A landscape with many valleys, sampled at points; each row gives a point and its height.
A ball rolls from a point to the lowest of its 2 nearest points, and stops where none of them is lower. Distance is the straight distance between rows; heights are no part of it.
sibo (h 3.44): [-9,-10,-4,10,15,17,20,-3,14,-14,-10,-5,-31,8,20,7,-5,5,14,29,-2,-11,3,0,-5,-8,-3,-8,2,8,19,32,22,-1,-8,-20,4,3,-4,1,-14,5,24,-4,-9,-5,3,6,-10,-8,1]
numi (h 6.78): [-1,16,-32,5,12,19,13,-20,8,-9,4,27,-2,20,19,4,-9,-16,17,-13,2,31,8,-19,-3,15,0,29,14,-7,-12,-13,3,-3,0,7,-23,3,-2,-6,0,29,-2,3,4,-6,4,28,-9,3,1]
goba (h 7.45): [1,5,-32,-1,3,25,9,-14,5,1,-1,6,-10,26,7,3,-16,-22,12,-6,-21,9,10,-30,0,3,-13,29,6,-2,-18,-6,-4,-14,-17,-7,-4,-1,5,-5,6,17,-11,8,3,-5,-4,1,2,0,15]
mafo (h 4.42): [4,-13,33,-15,-17,11,-2,8,-4,1,21,-18,1,6,1,-6,-13,-1,6,0,-14,-26,-3,6,9,0,-13,-4,-14,10,-22,-4,-14,1,2,-3,5,18,5,12,19,-9,-14,11,10,10,-1,-22,14,7,-1]
tuka (h 3.24): [-7,14,-17,-5,8,-10,-3,-12,14,16,-2,15,-3,-1,25,12,-8,9,3,0,31,40,13,7,6,13,15,7,-1,-2,17,-1,0,-5,22,6,-15,-14,-24,4,-7,7,8,-1,-6,-19,-5,22,-6,0,-18]
duga (h 6.54): [-10,-1,-39,3,4,21,4,-14,1,-9,13,20,17,31,11,2,-11,-6,0,-3,-6,32,6,-15,-2,14,6,1,23,-10,-30,-9,0,-5,4,-3,-14,17,2,-3,-4,14,-20,-11,-5,-12,-8,16,-14,4,10]
buv (h 1.98): [-15,2,9,-7,-8,7,2,20,15,9,11,-6,8,-1,-17,-1,-12,18,3,-9,-7,-9,-3,17,9,-5,-4,-3,-19,4,-2,-2,-20,4,11,8,-3,6,-3,13,4,-12,-10,4,-6,13,-16,-15,11,-15,-3]
vipi (h 2.30): [1,1,-16,-15,4,12,8,-8,13,12,4,5,7,16,10,3,-21,6,15,-4,1,27,13,-9,13,8,-7,18,-7,-4,-9,0,-19,-14,10,7,-7,-2,-5,11,14,9,-10,14,1,-15,-14,3,9,-4,-11]
beme (h 3.15): [-12,-2,-11,4,14,22,27,-5,22,-5,-2,-3,-27,21,25,7,-14,1,14,25,5,3,8,-11,-3,1,0,-5,2,8,20,28,21,-3,4,-19,-8,7,-7,13,-7,9,23,0,-22,-13,-8,10,-6,-4,3]
derus (h 2.54): [-11,-2,4,6,0,5,-4,14,6,3,8,0,6,-6,-25,3,-1,14,-10,1,-15,-9,-1,21,-1,-11,-4,-3,-3,3,-6,-1,-15,13,14,-5,-2,4,-2,-4,-7,-7,-7,5,-2,15,-19,-14,3,-18,8]
kan (h 6.16): [16,7,8,-4,-9,-15,-8,11,-17,-9,-16,1,12,-9,-15,-15,32,-20,-17,-14,1,-19,-16,-5,-5,-2,7,6,4,-3,-3,-15,10,7,-22,3,8,-13,17,-22,-4,-16,-15,4,17,6,30,-11,5,5,-2]
romas (h 1.87): [8,-7,-16,-26,-7,11,8,1,8,10,12,-4,10,18,1,-2,-18,6,4,-19,-12,18,2,-6,-1,3,-12,19,-14,-5,-21,-11,-22,-14,3,12,1,1,-2,4,19,-3,-20,16,12,-12,-10,-8,12,-14,-4]
Zivo (h 1.25): [-24,-4,25,-9,3,16,5,8,21,-2,0,-4,-1,-2,0,-10,-1,4,37,7,7,-30,1,14,8,0,-11,-14,-12,3,14,6,-21,-5,1,4,8,23,-12,12,4,-11,-2,-10,-2,19,10,-24,0,6,-8]
Nirep (h 3.06): [-3,2,-12,-6,10,6,7,-16,14,3,-2,5,-11,9,28,13,-16,-7,14,7,13,24,8,-14,11,4,1,13,5,8,14,9,12,-14,4,-1,-4,-6,-6,20,-2,16,6,4,-16,-19,-9,15,-4,6,-4]
zuv (h 4.67): [1,-6,45,-3,-9,9,0,14,-3,-9,15,-10,13,-8,-2,-8,-10,7,0,9,3,-31,-5,16,6,-7,-3,-8,-4,7,-17,-4,-15,7,13,-5,5,21,4,12,18,-16,-8,7,13,21,3,-26,18,1,5]
sokeb (h 4.24): [14,-15,16,-17,-15,2,2,4,-3,6,19,-22,3,17,4,-1,-20,-4,3,-3,-21,-13,-7,-12,7,-7,-18,1,-13,5,-19,-6,-9,-15,1,2,12,5,11,15,18,-5,-8,15,15,-2,-4,-14,14,8,-5]
Fot (h 4.47): [-10,10,-32,3,-2,-2,2,-6,4,15,3,17,4,9,-7,12,-5,9,-8,-5,7,35,10,1,-8,6,4,2,7,-10,2,-5,-6,-6,18,10,-11,2,-8,-8,-6,7,-1,5,-7,-15,-12,13,-5,-7,-5]
sed (h 5.93): [-12,-4,10,4,-4,-19,-7,1,5,10,4,-10,7,-8,-6,3,2,17,2,6,14,1,2,22,8,2,7,-14,-3,2,10,7,-2,-1,21,-3,5,-9,-14,21,-9,-3,5,-12,-13,-3,-6,-6,-6,-9,-9]
Fal (h 3.25): [-14,-2,-13,-1,16,28,18,-5,39,7,-6,6,-12,10,13,0,-22,17,24,19,13,9,12,11,6,13,-1,2,-9,-3,25,27,-2,2,6,-9,-6,2,-15,23,-4,10,18,-2,-18,-7,-1,2,-3,-9,-16]
fasam (h 6.97): [-8,9,31,2,6,-11,-3,10,-1,-7,-24,-12,24,-17,8,-2,32,0,24,18,27,-22,-10,3,5,-12,-6,-9,-3,-11,10,-10,-11,6,-13,6,5,16,6,3,5,-14,0,-7,11,3,18,-12,-5,14,2]
tafi (h 5.24): [5,-11,-18,-10,-3,-10,-4,-21,-6,-2,5,3,7,13,9,8,-4,-16,-11,-17,0,31,10,-30,-8,17,6,6,7,3,-15,-15,5,0,25,7,7,-13,-19,-4,-6,8,-19,-5,10,-24,4,23,3,-1,1]
kis (h 1.73): [-26,-9,16,-14,11,23,9,-5,31,-4,9,-1,-19,0,8,-11,-14,1,39,10,-3,-24,8,6,12,11,-16,-9,-22,2,23,18,-13,-6,-2,-1,6,18,-16,19,4,2,5,-9,-11,9,14,-22,-1,4,-14]
Nom (h 3.74): [-4,-6,14,-7,2,3,5,-9,2,2,8,-9,-18,6,24,11,-17,-12,20,15,-4,-6,1,-19,7,-6,-13,2,-5,8,16,12,8,-26,-3,-7,11,-1,0,25,6,6,16,3,-9,-20,-3,-1,5,9,-10]
rosam (h 3.68): [7,11,-6,-10,9,-9,-6,-24,16,6,-8,10,-13,-9,28,8,-12,-2,16,-5,25,26,8,-6,3,10,10,12,0,-1,20,-8,7,0,11,13,-6,-31,-15,3,-4,13,6,-2,5,-17,8,26,-3,4,-12]
gali (h 3.27): [2,-2,-12,19,-3,7,-5,8,-8,-1,9,9,2,-1,-35,-5,10,5,-24,-13,-27,-8,-1,14,-19,-3,-1,10,6,-4,-21,-8,-10,23,-5,-12,-5,3,2,-25,-9,6,-6,2,5,30,-14,-19,3,-12,21]
lol (h 6.67): [-7,12,23,8,3,-1,-6,22,-13,-16,-20,6,17,-23,-10,-5,18,2,-12,13,10,-27,-15,18,0,-22,0,-3,7,-7,-6,-4,-5,21,-9,-11,-1,7,10,-18,-1,-13,-5,-1,16,14,4,-15,2,4,16]
Fev (h 4.57): [-1,-2,26,-14,4,3,1,2,6,4,-1,-14,7,-1,11,-2,4,-2,39,0,23,-26,-4,7,7,0,-10,-8,-13,-6,15,-6,-5,-24,-10,16,10,11,12,17,19,-16,0,-6,9,-1,14,-16,5,20,-12]
kitop (h 1.28): [-15,5,11,-6,10,13,7,10,24,0,-2,4,1,-6,-2,3,-3,12,28,9,2,-26,-7,14,12,-12,-5,-3,-15,-1,9,5,-24,0,-5,2,-3,2,0,-1,1,-10,0,-2,-3,13,3,-17,8,-6,-6]
foso (h 1.48): [-4,-2,-4,-18,-13,11,8,9,20,12,17,-9,4,11,-9,-3,-17,16,5,-15,-15,7,-2,2,8,6,-9,7,-22,1,-15,-2,-29,-4,9,13,-1,6,-4,13,19,-7,-19,13,1,1,-17,-15,16,-17,-2]
puf (h 4.04): [-14,10,-26,12,12,8,3,-10,20,2,1,15,-7,22,17,12,-6,11,3,12,22,33,11,2,1,12,17,-1,10,1,7,14,9,-1,15,0,-15,5,-2,-6,-19,14,13,-3,-22,-17,-11,27,-13,3,1]
teg (h 5.58): [13,-6,6,-12,3,-15,-11,-18,-6,-2,1,-6,-17,-2,24,9,-8,-19,4,-2,3,9,-1,-26,3,-1,-1,6,2,11,10,-5,14,-14,8,3,15,-23,-5,8,4,7,-1,-3,9,-27,6,19,3,12,-5]
Per (h 4.97): [11,-7,-9,-8,-13,-21,-5,-4,-11,3,3,1,10,2,-6,1,3,-6,-27,-16,-1,25,6,-8,-14,11,8,-4,4,4,-7,-14,2,1,25,13,6,-14,-19,-2,-2,-6,-17,-5,9,-12,5,16,1,-4,-8]
mipu (h 3.03): [-2,-19,28,12,0,-7,1,-4,-3,-11,0,-1,1,-5,5,7,1,3,3,22,3,-13,2,20,7,-3,0,-20,8,11,1,19,0,1,2,-29,17,2,-6,7,-4,5,15,-8,-2,10,3,-9,-3,-4,5]
kos (h 2.61): [7,-12,9,17,0,-21,-6,-10,-4,-5,-8,0,-10,-3,8,7,3,8,-3,20,11,-2,3,14,11,5,9,-24,19,10,10,20,11,13,-2,-20,18,-12,-3,-4,-7,5,17,-11,-5,0,2,1,-16,-6,1]
pum (h 5.72): [11,-13,5,2,-10,-11,-4,17,-14,10,15,-8,17,-12,-22,2,0,18,-32,-9,-8,15,12,19,-10,2,1,2,1,1,-12,-5,-8,6,20,3,-9,6,-9,15,4,-6,-14,2,-1,4,-22,-7,4,-12,3]
Lanav (h 4.56): [5,6,-9,-22,-5,-25,-7,-3,-2,6,-4,0,0,-11,1,4,5,-3,-16,-19,16,19,2,-9,-4,9,11,-7,-2,8,9,-11,2,0,25,19,6,-27,-17,-6,-2,-11,-7,-2,10,-19,7,22,3,-5,-10]
Sosim (h 2.17): [7,1,-3,16,-4,-30,-11,-7,-14,-5,-10,5,-8,-16,-10,3,14,6,-11,3,7,-6,1,12,8,1,14,-16,17,6,3,7,4,20,-4,-11,11,-11,3,-13,-9,4,7,-4,-5,6,2,-1,-15,-8,-3]
Suza (h 0.68): [28,-18,24,-2,-14,-18,-7,2,-22,-9,0,-6,12,-4,-12,0,3,-4,-23,-2,-2,-7,-1,10,1,6,1,-1,11,6,-15,-3,-7,3,0,-1,10,-12,2,0,9,-7,-3,13,7,14,5,-7,12,5,6]
zana (h 5.47): [-8,1,15,-8,-4,-10,2,5,1,10,0,-14,10,-10,-1,-2,-3,12,8,-9,22,-4,0,13,11,7,-1,-12,-15,1,9,-4,-4,-15,16,13,9,-4,-8,28,6,-20,-3,-8,-7,2,-2,-10,4,4,-11]
fusi (h 5.32): [8,-13,25,3,-11,1,-4,22,-11,3,22,-14,14,-10,-19,-5,-10,21,-26,-4,-9,-2,7,26,-5,3,-3,0,-5,9,-14,-8,-13,14,17,-7,-6,14,-8,18,11,-10,-13,7,4,18,-23,-16,11,-11,7]
Kote (h 4.98): [9,-20,35,2,-12,7,-6,9,-8,-5,16,-7,8,-6,-10,0,-13,14,-15,5,-3,-17,5,27,9,1,-1,-9,3,14,-15,0,-16,7,18,-17,3,12,-6,11,12,-1,-8,8,8,22,-9,-18,16,-5,5]
ralug (h 4.05): [-2,6,-25,18,1,21,4,-13,1,-7,-2,0,-23,15,-3,2,2,-11,13,11,-14,-6,-1,-14,-2,0,2,10,7,0,-7,25,12,-4,-8,-20,-5,-3,15,-20,-10,12,14,2,-9,6,2,6,-6,-12,11]
rupub (h 6.33): [17,-1,-16,14,-8,-18,-2,-11,-21,2,1,8,2,-1,-17,-10,13,-13,-25,-21,-10,3,-1,-13,-15,27,12,4,12,-1,-19,-14,3,14,-4,-5,15,-16,-11,-17,-7,0,-5,-5,1,8,9,5,-4,-8,-3]
Beru (h 4.78): [6,-2,21,-23,-3,2,1,3,6,7,8,-13,-1,5,14,-8,-12,1,36,-16,14,-16,2,12,8,12,-10,-9,-20,-4,2,-6,-5,-23,4,20,2,9,11,22,24,-12,-9,5,7,0,5,-17,11,13,-22]
vuzut (h 4.25): [-14,14,-36,11,4,3,-5,-11,8,6,10,23,2,16,9,4,1,13,-1,-1,20,42,10,7,-4,14,13,1,14,-15,-5,-1,0,-6,17,9,-25,15,0,-10,-10,14,1,1,-12,-19,-12,22,-8,-4,-5]
zik (h 3.45): [-2,-16,23,18,8,11,2,-2,2,-16,-3,8,-6,4,3,7,2,-2,2,22,-20,-23,2,24,3,-11,0,-10,6,11,2,22,-2,2,-4,-31,12,6,4,-16,-9,4,12,-4,4,21,0,-11,-5,-9,6]
bidig (h 3.76): [-14,-14,9,9,14,10,9,-3,5,-11,-6,-4,-24,-4,23,14,-2,-10,20,31,-2,-17,-6,-1,-10,-18,-6,-8,-4,3,22,24,15,-10,-32,-14,10,10,-5,6,-5,0,29,-6,-1,-6,12,0,-6,6,-6]
sugiz (h 4.23): [-7,11,25,1,0,-9,-8,34,-18,-2,-9,-3,14,-31,-22,-11,2,15,-29,-8,-2,-3,-4,15,-3,-13,-2,-9,-5,-12,7,-11,6,24,-3,6,-20,8,4,1,-1,-12,2,-9,2,15,-19,-2,1,11,10]
tekog (h 6.79): [-5,3,28,3,2,-12,-4,6,-5,-7,-12,-12,15,-19,-1,2,15,11,11,14,13,-17,-10,12,11,-11,-1,-15,1,-5,6,2,-8,1,1,1,7,1,-2,7,2,-15,4,-11,2,10,8,-14,-6,7,2]
Sofu (h 1.41): [18,-3,13,1,-7,-22,-7,15,-20,-2,-6,-2,15,-18,-21,-8,10,4,-32,-9,-1,-1,1,16,-4,5,1,-3,10,2,-7,-9,-2,16,2,4,1,-3,1,-4,1,-12,-3,5,5,15,-1,-7,7,-2,4]
tume (h 6.66): [-10,7,-38,-2,13,30,11,-10,11,-5,7,27,6,25,16,6,-19,-3,16,-1,-1,33,11,-14,5,12,-2,18,15,-10,-18,3,-7,-9,-2,-2,-25,16,4,-5,5,19,-9,3,-5,-6,-10,17,-11,-1,6]
dusa (h 1.27): [-13,9,9,-12,-5,4,2,25,7,15,1,-3,13,-15,-17,-7,-11,18,-14,-18,2,2,-2,13,3,-11,-7,-4,-20,-7,0,-9,-14,1,3,20,-14,6,6,8,6,-14,-2,10,-6,13,-15,-7,10,-7,1]
Kito (h 2.72): [-1,7,-20,1,1,6,3,-9,10,8,-4,2,-1,13,6,14,-15,-1,12,5,9,21,8,-8,9,8,4,5,3,0,0,6,-1,-12,11,3,-5,-9,-4,5,0,14,4,3,-5,-13,-8,13,-2,-4,-5]
Soz (h 6.70): [6,15,26,-14,-4,16,-5,31,-9,-4,-13,-11,27,-13,-3,-18,17,-1,-7,-4,20,-20,-15,3,-4,-26,3,3,-6,-8,-9,-14,3,8,-8,16,-3,17,28,4,21,-19,-13,3,14,12,19,-15,9,4,14]
zum (h 2.73): [-23,-18,-1,-1,11,27,23,-9,27,0,2,-5,-20,10,23,-1,-15,9,18,23,5,0,9,0,8,11,-6,-6,-9,7,28,31,12,-1,9,-16,3,11,-21,29,-8,10,14,-12,-24,-12,5,3,-6,-5,-8]
riba (h 3.72): [-11,9,-21,7,12,15,9,-2,31,8,-2,11,-16,14,10,9,-11,28,13,21,17,17,9,17,3,13,11,1,-2,-5,20,21,5,-2,14,-1,-17,4,-9,5,-14,13,21,-1,-20,-10,-9,15,-8,-5,-7]
fov (h 5.78): [21,-10,9,-9,-1,-19,-17,-17,-14,-7,-3,-7,-9,-4,11,2,4,-21,-4,-8,-7,-8,-8,-20,-3,2,0,-1,2,14,6,-10,9,-3,-5,5,25,-21,3,-9,-3,-4,-5,3,17,-16,15,17,-3,10,-5]
vaduf (h 2.93): [6,-13,-7,11,-6,5,-3,3,-2,4,14,3,7,5,-29,8,-5,10,-13,-1,-23,1,7,18,-7,-5,2,0,9,4,-16,-1,-12,15,10,-13,2,6,-3,-11,-3,7,-16,6,-1,12,-15,-9,0,-16,17]
sife (h 1.70): [-4,15,-7,24,-3,-17,-8,6,-8,-3,-8,9,-4,-11,-24,-2,19,5,-14,2,-4,-11,-6,16,-2,-9,6,-9,13,-2,-4,6,0,19,-6,-5,2,-6,6,-21,-12,2,12,-4,-9,13,-7,-6,-11,-9,6]
Fuvi (h 5.20): [-11,6,-1,8,4,-7,-1,19,-1,9,7,4,-2,-22,-34,-4,0,15,-30,-4,-19,-2,4,21,-11,-23,-3,-11,-7,-5,4,-9,-2,16,1,-4,-25,17,0,-9,-17,7,-2,-5,-6,7,-28,1,-4,0,7]
buzis (h 7.00): [4,12,-22,2,6,-11,-4,-25,3,-5,-10,9,-20,2,14,3,-1,-16,6,-7,5,6,-4,-23,1,10,16,8,7,5,6,-4,13,0,-6,4,8,-23,-4,-15,-8,12,2,0,3,-5,15,21,-6,3,-8]
bisi (h 7.11): [9,-5,5,-21,-5,9,0,19,6,4,6,-14,12,4,-13,-9,-2,4,-7,-17,-9,-10,-15,-1,4,-10,-4,11,-13,2,-15,-10,-16,-6,-5,13,0,1,13,0,16,-19,-14,21,10,14,6,-21,18,-5,0]
Vozi (h 3.41): [-6,-6,4,-10,1,3,9,-15,5,4,5,-11,-16,6,32,7,-14,-4,15,9,16,13,7,-16,10,4,-1,2,-2,6,18,15,17,-20,7,-10,6,-3,-14,36,5,8,15,-7,-16,-20,-3,8,-2,11,-8]
Zas (h 6.38): [3,-4,-18,11,-3,-11,1,-27,-12,-11,11,6,-1,20,16,-8,1,-24,-10,-7,-6,26,3,-37,-1,19,9,1,21,4,-20,-7,21,6,6,-15,7,0,-6,-11,-7,19,-9,-13,-8,-15,6,25,-9,3,10]
Nide (h 6.57): [6,-9,-29,19,-8,2,-4,-12,-12,2,10,7,8,22,-8,6,-3,4,-9,7,-8,27,8,-3,-8,10,7,-4,18,-1,-21,5,6,7,15,-9,5,9,1,-7,-8,17,-4,-6,-9,-5,-17,9,-9,-5,13]
voga (h 6.32): [8,9,5,-3,-7,2,-8,16,-12,-9,-15,0,6,-4,-10,-5,28,-15,1,7,5,-30,-14,2,0,-19,-2,14,3,-4,1,-10,-2,3,-28,-1,-3,-3,24,-23,-4,-10,-11,4,17,1,26,-20,8,4,5]
gozur (h 4.76): [0,5,-16,24,-1,-18,-3,11,-19,8,9,9,-4,-22,-38,-12,12,11,-40,-11,-15,7,6,11,-13,-7,8,-13,4,-9,-2,-8,10,22,-1,-1,-21,19,-4,-13,-15,21,7,-7,-13,8,-24,7,-12,4,4]
Tuzo (h 6.45): [-3,7,-31,17,6,15,6,-20,-4,-9,13,8,3,28,18,-1,2,-16,-2,-1,-4,29,-1,-30,-7,17,2,9,21,-9,-30,-2,18,0,0,-10,-7,10,3,-9,-5,22,-6,-13,-11,-7,0,25,-10,3,18]
bal (h 0.69): [-4,9,-6,-5,10,7,7,-1,19,8,-10,9,-2,-5,-2,7,-6,8,24,4,1,-6,-6,7,10,-3,-2,8,-13,-11,12,7,-12,-8,-5,9,-5,-17,6,0,3,-4,14,8,0,5,-1,-7,8,-3,-14]
bikuf (h 7.09): [-2,14,14,-8,-3,-21,-5,10,-10,0,-17,-6,18,-25,-11,-2,17,6,-6,-2,12,-6,-15,7,9,-7,-2,-13,-2,-5,10,-9,-3,1,-1,13,1,-13,6,2,0,-20,-3,-3,4,4,5,-3,-1,4,-4]
benav (h 6.49): [8,3,23,-3,-4,0,-7,17,-14,-9,-14,-7,20,-14,-9,-4,20,-2,-6,10,12,-25,-14,10,3,-20,-3,0,1,-2,-11,-11,1,12,-10,1,5,3,20,-8,9,-18,-8,4,17,8,18,-16,5,8,11]
Vuto (h 2.22): [-25,-12,11,-7,9,27,13,-7,27,-4,6,-5,-21,6,16,-9,-12,-3,24,22,-13,-15,3,4,6,-1,-10,-10,-14,8,23,31,-1,-4,3,-16,5,15,-20,15,-1,5,13,-11,-14,1,5,-12,-6,-12,-10]
Rikuf (h 5.40): [7,-6,-8,-11,2,-11,-6,-17,-3,-2,8,-2,-5,10,24,10,-12,-19,-4,-7,3,27,11,-34,-1,7,1,8,6,15,-1,-12,12,-11,18,2,3,-16,-10,7,2,12,-11,-1,4,-29,2,24,1,10,3]
gusal (h 4.91): [-8,6,10,0,3,-4,-9,36,-12,6,1,-2,4,-27,-31,-10,-6,11,-43,-10,-20,3,7,11,-6,-14,-2,0,-9,-10,2,-17,2,26,0,5,-31,19,3,-5,-14,-5,-3,-9,8,15,-28,-2,4,11,9]
lilit (h 4.26): [4,9,-16,9,-7,-25,1,12,-21,9,1,12,4,-18,-29,-8,14,7,-45,-19,-15,9,1,-2,-10,6,5,-3,5,-4,-3,-12,5,22,-5,9,-11,3,-5,-12,-10,4,0,-10,-7,9,-14,7,-8,0,-2]
kotaf (h 5.96): [17,-3,4,-3,-3,-24,-9,-6,-18,-6,-10,4,-4,-7,-4,-8,21,-20,-9,-9,-5,-13,-6,-14,-5,5,8,-1,2,7,1,-14,8,4,-10,6,16,-22,5,-15,-4,-11,-9,2,16,-3,26,2,1,5,-6]
poge (h 4.02): [-13,-15,17,19,11,-11,-1,-9,-1,-14,-12,-11,-10,-10,19,11,15,-10,22,36,7,-16,-12,1,-3,-15,-4,-10,-1,0,23,17,0,-3,-36,-8,9,10,0,-2,-6,-5,20,-12,3,-1,19,-4,-16,15,-3]
nosuz (h 7.32): [3,15,8,-17,6,-15,-2,3,4,3,-22,0,11,-24,-1,-6,16,8,11,-14,19,0,-14,3,3,-5,-1,-5,-13,-8,20,-12,-2,-4,-7,24,-3,-21,10,-6,8,-10,-1,0,8,3,18,2,4,8,-11]
baf (h 6.43): [7,-14,-10,11,-14,-8,-3,-6,-11,6,10,5,16,13,-3,7,-6,6,-14,6,-3,30,17,4,-6,8,4,-2,12,4,-20,7,-2,1,23,-14,8,-1,-10,7,-2,9,-7,1,-6,-14,-17,3,-5,-5,6]
Tevog (h 7.39): [9,-10,6,-5,-5,6,-2,4,-3,-5,-4,-7,-1,3,-6,5,4,-12,5,5,-4,-18,-11,-4,6,-14,-3,8,-4,3,-2,0,-6,-11,-9,3,14,-9,14,-5,-2,-11,-5,11,14,1,9,-9,9,6,-2]
Datu (h 3.30): [5,10,20,-4,-3,-19,-9,35,-18,0,-17,-3,17,-27,-16,-18,8,8,-49,-21,-7,4,-4,1,-6,-2,5,-4,-2,-8,8,-23,12,20,-10,15,-16,1,8,-3,4,-20,-4,-6,8,9,-7,10,0,13,1]
golol (h 6.90): [11,10,17,-26,-4,7,1,30,-1,9,-6,-11,22,-8,-10,-17,7,2,-4,-19,9,-15,-15,3,-3,-15,1,6,-12,-3,-5,-18,-1,-3,-9,23,-8,5,26,-2,21,-18,-12,14,11,13,16,-14,15,2,2]
Luta (h 7.36): [4,-5,-24,-11,-5,19,5,-5,9,4,1,1,-8,26,-5,-1,-10,-11,9,-16,-28,-1,3,-21,-1,1,-8,28,-8,-4,-18,-6,-14,-10,-15,-4,4,-11,10,-9,4,0,-13,15,7,4,-4,-9,7,-2,11]
mizap (h 4.10): [3,15,-13,-12,5,-30,-6,-15,8,14,-15,8,-6,-19,16,2,3,8,3,-9,27,16,1,-4,-1,9,14,-9,-6,0,24,-10,4,3,11,18,-3,-28,-20,-4,0,0,0,-7,6,-13,14,22,-6,-2,-17]
pabi (h 3.65): [12,-5,-6,16,-5,-10,-4,9,-16,6,9,5,9,-5,-42,-5,10,9,-37,-17,-21,7,8,11,-21,9,-1,6,6,-10,-16,-16,-1,26,-6,0,-11,7,-4,-12,-12,3,-6,-4,-3,19,-15,-6,2,-8,15]
Teko (h 3.81): [-8,-4,-1,19,7,19,0,-4,7,-9,-6,3,-21,10,-2,8,7,-5,11,15,-19,-26,1,7,-5,-14,0,4,3,5,-1,31,6,-2,-7,-27,1,0,8,-25,-16,6,10,-3,0,14,3,-7,-8,-18,12]
Kovur (h 7.26): [12,-9,-10,-17,-4,11,-3,4,-3,2,-1,-6,2,14,-10,-4,-5,-11,4,-9,-18,-11,-10,-11,0,-9,-10,19,-8,-1,-10,-8,-10,-15,-16,6,6,-12,15,-12,8,-8,-11,17,13,-1,6,-12,14,1,5]
zoze (h 6.17): [24,-4,-7,17,-7,-22,-9,-24,-25,-2,-1,7,-7,3,-3,-7,10,-19,-14,-9,-9,-2,5,-19,0,18,15,0,17,8,-10,-1,10,15,-3,-11,23,-16,-5,-19,-3,10,2,0,4,2,11,2,-10,0,-1]
Tazuz (h 5.08): [1,7,15,-20,-7,0,6,12,8,16,5,-13,7,-6,1,-12,-5,12,18,-27,22,-5,-1,16,5,11,-7,-9,-22,-1,-2,-7,-5,-19,16,25,-5,2,-1,25,15,-15,-9,2,-3,6,-1,-16,8,0,-17]
Nukuf (h 6.71): [-2,7,-32,26,-3,-7,-3,-17,-11,5,15,12,3,12,-16,-6,10,10,-18,2,-3,20,2,-3,-11,19,15,-8,14,-7,-13,0,8,15,8,-2,2,6,1,-20,-11,16,4,-9,-9,-6,-5,15,-14,-10,6]
Kur (h 1.38): [0,12,-5,-6,-1,2,7,16,11,13,-13,8,8,-8,-17,0,1,9,2,-14,1,-5,-9,12,3,-9,-7,3,-14,-10,3,-6,-13,-1,-5,17,-8,-12,11,-8,2,-10,1,10,0,12,-4,-7,12,-5,-1]
Fura (h 1.26): [-9,24,-21,30,3,-3,-13,1,-2,-7,-12,15,-17,-13,-20,-9,31,15,-3,0,-7,-22,-11,13,-5,-6,11,-12,3,-9,0,14,8,12,-12,-11,-8,-8,4,-27,-19,8,18,-10,-11,20,1,1,-19,-6,4]
bazas (h 4.20): [-17,-10,17,8,12,11,1,2,12,-11,-14,-6,-2,-8,11,7,15,-8,35,30,12,-26,-12,7,1,-18,-11,0,-10,-3,21,9,-11,-13,-35,1,7,17,2,-2,0,-8,10,-9,4,2,22,-6,-1,15,-7]
pil (h 6.88): [0,13,-33,4,4,3,-3,-22,6,-4,-4,16,-5,15,12,2,3,-16,1,-17,3,23,3,-27,-1,18,9,20,8,-4,-10,-12,7,0,2,10,-5,-11,-10,-16,-7,23,-5,-3,-4,-7,10,27,1,1,-1]
givi (h 4.22): [6,12,-13,10,8,12,10,-14,-14,-13,5,-7,-33,7,29,13,-1,-22,5,19,-16,-9,4,-19,-13,-17,-8,-1,18,5,9,11,27,-11,-24,-20,1,8,13,4,-1,5,26,10,-14,-14,-3,14,0,-3,13]
biper (h 4.01): [3,-2,3,0,5,6,-3,-11,-7,-8,1,-4,-25,3,21,13,-11,-19,6,13,-15,-7,-4,-22,-4,-14,-9,7,4,6,14,8,16,-20,-18,-10,9,-2,7,9,2,2,19,8,-5,-17,0,9,1,11,3]
fara (h 6.15): [6,-8,-8,8,-11,-18,-5,2,-15,14,10,3,7,-6,-17,7,3,12,-29,-2,2,25,9,21,-5,7,8,-6,6,3,-7,1,-1,6,24,1,0,-2,-9,7,-3,6,-3,-2,-7,-7,-18,10,-7,-8,0]
redu (h 4.21): [2,9,-24,14,4,23,5,-16,-8,-12,5,-1,-31,17,13,7,-3,-23,15,3,-21,-3,3,-31,-11,-11,-6,18,13,1,-3,12,21,-13,-26,-17,-6,3,15,-7,-7,15,17,4,-10,0,-2,7,4,-3,15]
danof (h 2.33): [16,6,22,-16,-3,-6,-7,30,-18,-2,-11,-7,26,-16,-17,-17,14,-3,-37,-18,-5,-2,-8,4,-11,-1,3,3,-2,-3,-6,-17,11,10,-6,17,-4,-7,9,-2,6,-23,-7,3,10,14,7,-7,5,0,6]
Pim (h 4.03): [1,-13,19,-13,-11,6,-2,-1,-3,3,18,-19,-3,6,16,5,-18,-9,19,7,-12,-17,-4,-10,10,-4,-18,-3,-10,4,-1,8,-2,-21,-5,-1,12,5,6,20,12,-7,3,3,6,-11,-1,-10,9,13,-10]
zuva (h 4.38): [-7,-12,28,0,2,7,-2,-3,7,-7,-1,-8,-2,1,21,5,3,-7,39,14,10,-25,-8,1,-3,-5,-13,-7,-17,-4,20,3,-5,-21,-26,9,14,19,4,13,12,-12,9,-7,5,-8,12,-10,1,23,-11]
dosib (h 6.30): [16,-4,-10,11,-5,-15,-6,-31,-17,-6,2,2,-12,9,14,-7,0,-29,-12,-5,-8,9,2,-35,0,16,12,-2,21,11,-4,2,23,9,6,-11,15,-14,-6,-10,-7,18,6,-4,-2,-14,7,18,-11,2,6]
kug (h 7.10): [0,13,17,-7,11,-6,5,7,5,0,-25,-3,22,-12,4,-4,27,4,28,-4,26,-17,-15,4,7,-14,-2,-2,-9,-12,18,-13,-5,-8,-18,18,-2,2,17,-3,9,-10,-4,2,14,1,21,-5,1,13,-4]

For each start below, name the point where the ball stops.
gozur | dusa
fusi | foso
numi | zoze
Fev | Zivo
puf | Zivo
redu | Fura
givi | foso

Call two points neighbours if one is among the 2 nearest of the other. Go from one point of each pair to the other, from neighbour to neighbour, staying as low as possible. Name the highest point that can't be avoided.
foso and dusa | buv
dusa and Fura | givi
bal and Zivo | kitop
dusa and bal | Kur
